Each row is a point on a tangle of strands that fork, close into loops and nearly touch. The rows are in no order.
(in the rows, 128 means zero)
Points whose rows are less than 34.7 apart are linked; no others are.
fur: [151  61 131 124 115 172 121 176]
lar: [154 121 142 129 134 132  97 138]
mis: [112 176 134 166 173 118 119 106]
zibe: [131  70 141 118 126 142  93 141]
tema: [ 57 136  85 127 157 162 162 113]
Zeri: [164 111 143 133 130 137  99 151]
buf: [141  71 104 107 105 181 149 176]
kubeb: [113 177 144 163 164 100 118 101]
pilum: [126 150 100 127 153 175 133 145]
kazak: [142 171 151 144 139  92 113 109]
zez: [141 182 134 157 156 121 118 121]
Gepu: [118 105 133 120 146 142  96 126]
gonef: [109 102  92 100 124 170 144 142]
zegim: [130  69  87  98  96 177 166 165]
repun: [ 80 162 114 159 180 151 128 109]
Veg: [111  93  63  84 100 133 199 129]
rel: [103 146 118 134 162 150 111 120]
Tizu: [150 121 168 130 115  82 101 112]
sugo: [ 85 150 113 140 170 152 123 113]
sotaz: [140  59 146 125 123 150  97 157]
figod: [107 146  89 121 147 176 142 140]
Ver: [146 200 147 158 128  83 138 110]
kobud: [107 153 130 143 163 129 104 113]
Volim: [153 121 170 129 102  70 106 112]
nif: [158  79 161 129 122 119  88 142]
Kek: [ 70 137  90 121 154 167 153 117]
Par: [183 135 172 132  65  72 137 133]
pev: [177 115 164 136 107  94 105 136]
kes: [174  77 168 137 108 111  98 153]
bori: [145  84 153 126 125 129  88 137]
fize: [137 200 147 169 147  86 138 108]
Kam: [150 123 177 122  80  62 122 107]
Duki: [160 173 160 137  85  69 144 112]
lepi: [147 137 174 125  73  58 133 104]
Lonu: [ 96 170 125 165 180 135 119 110]
novo: [123  83 119 112 126 162 110 145]
pogi: [ 59 133  72 113 144 155 182 114]
Masut: [147  68 115 118 110 181 133 176]
Bon: [105  95  83  93 116 168 158 139]
ganim: [137 146 170 121  62  61 146 103]
Zim: [178 100 166 137 108 102 100 142]
ris: [153 123 151 133 130 109  94 131]
dukuz: [117 124 133 128 152 135  97 120]
kave: [116  95 120 114 137 159 106 137]
kavuv: [ 77 143 100 131 165 162 135 120]
nunak: [108 118 101 109 136 170 126 139]
ded: [134 176 123 148 164 143 118 129]
Fogeg: [ 86 127  77 102 132 166 168 129]
mide: [155 178 155 141 106  72 135 107]
zito: [176 110 173 136  88  78 117 130]
fasoz: [158 183 151 148 126  84 128 113]
sos: [134 161 146 145 149  98 105 112]
Rizov: [ 73 130  67 104 132 152 184 114]
mig: [129 191 148 169 156  92 126 100]
pasu: [106  87  70  80 100 147 188 131]
Geza: [ 97 132  80 109 139 176 160 135]
fepan: [162 166 162 128  60  71 155 121]
kabun: [ 88 129  62  96 121 144 202 119]
Ker: [179 129 171 134  77  74 124 128]
Guv: [115 137 139 135 160 123  98 114]
zega: [144  55 139 119 119 161 111 164]
vuba: [104  93  76  90 108 157 174 135]
sut: [136 167 111 139 158 164 124 139]
dutu: [108 139 113 125 156 155 115 131]
Duve: [151 120 159 128 130 100  95 118]

A fork is a point with three links, a tip a point with one. Leave the first point through the second and follow the links. Name the first fork or tip that comes.
fepan, Duki -> fasoz
gonef, Bon -> Veg
Tizu, Volim -> ganim
dukuz, Gepu -> novo
ded, sut -> Rizov

A piece is two or more points that can be reached from each other along the links. Count, over all rows, the pieces, the separate loops (a circle has one, a figure eight two, a Y none), the forks (points with three links) and the tips (points with one).
pieces -> 4
loops -> 0
forks -> 4
tips -> 12
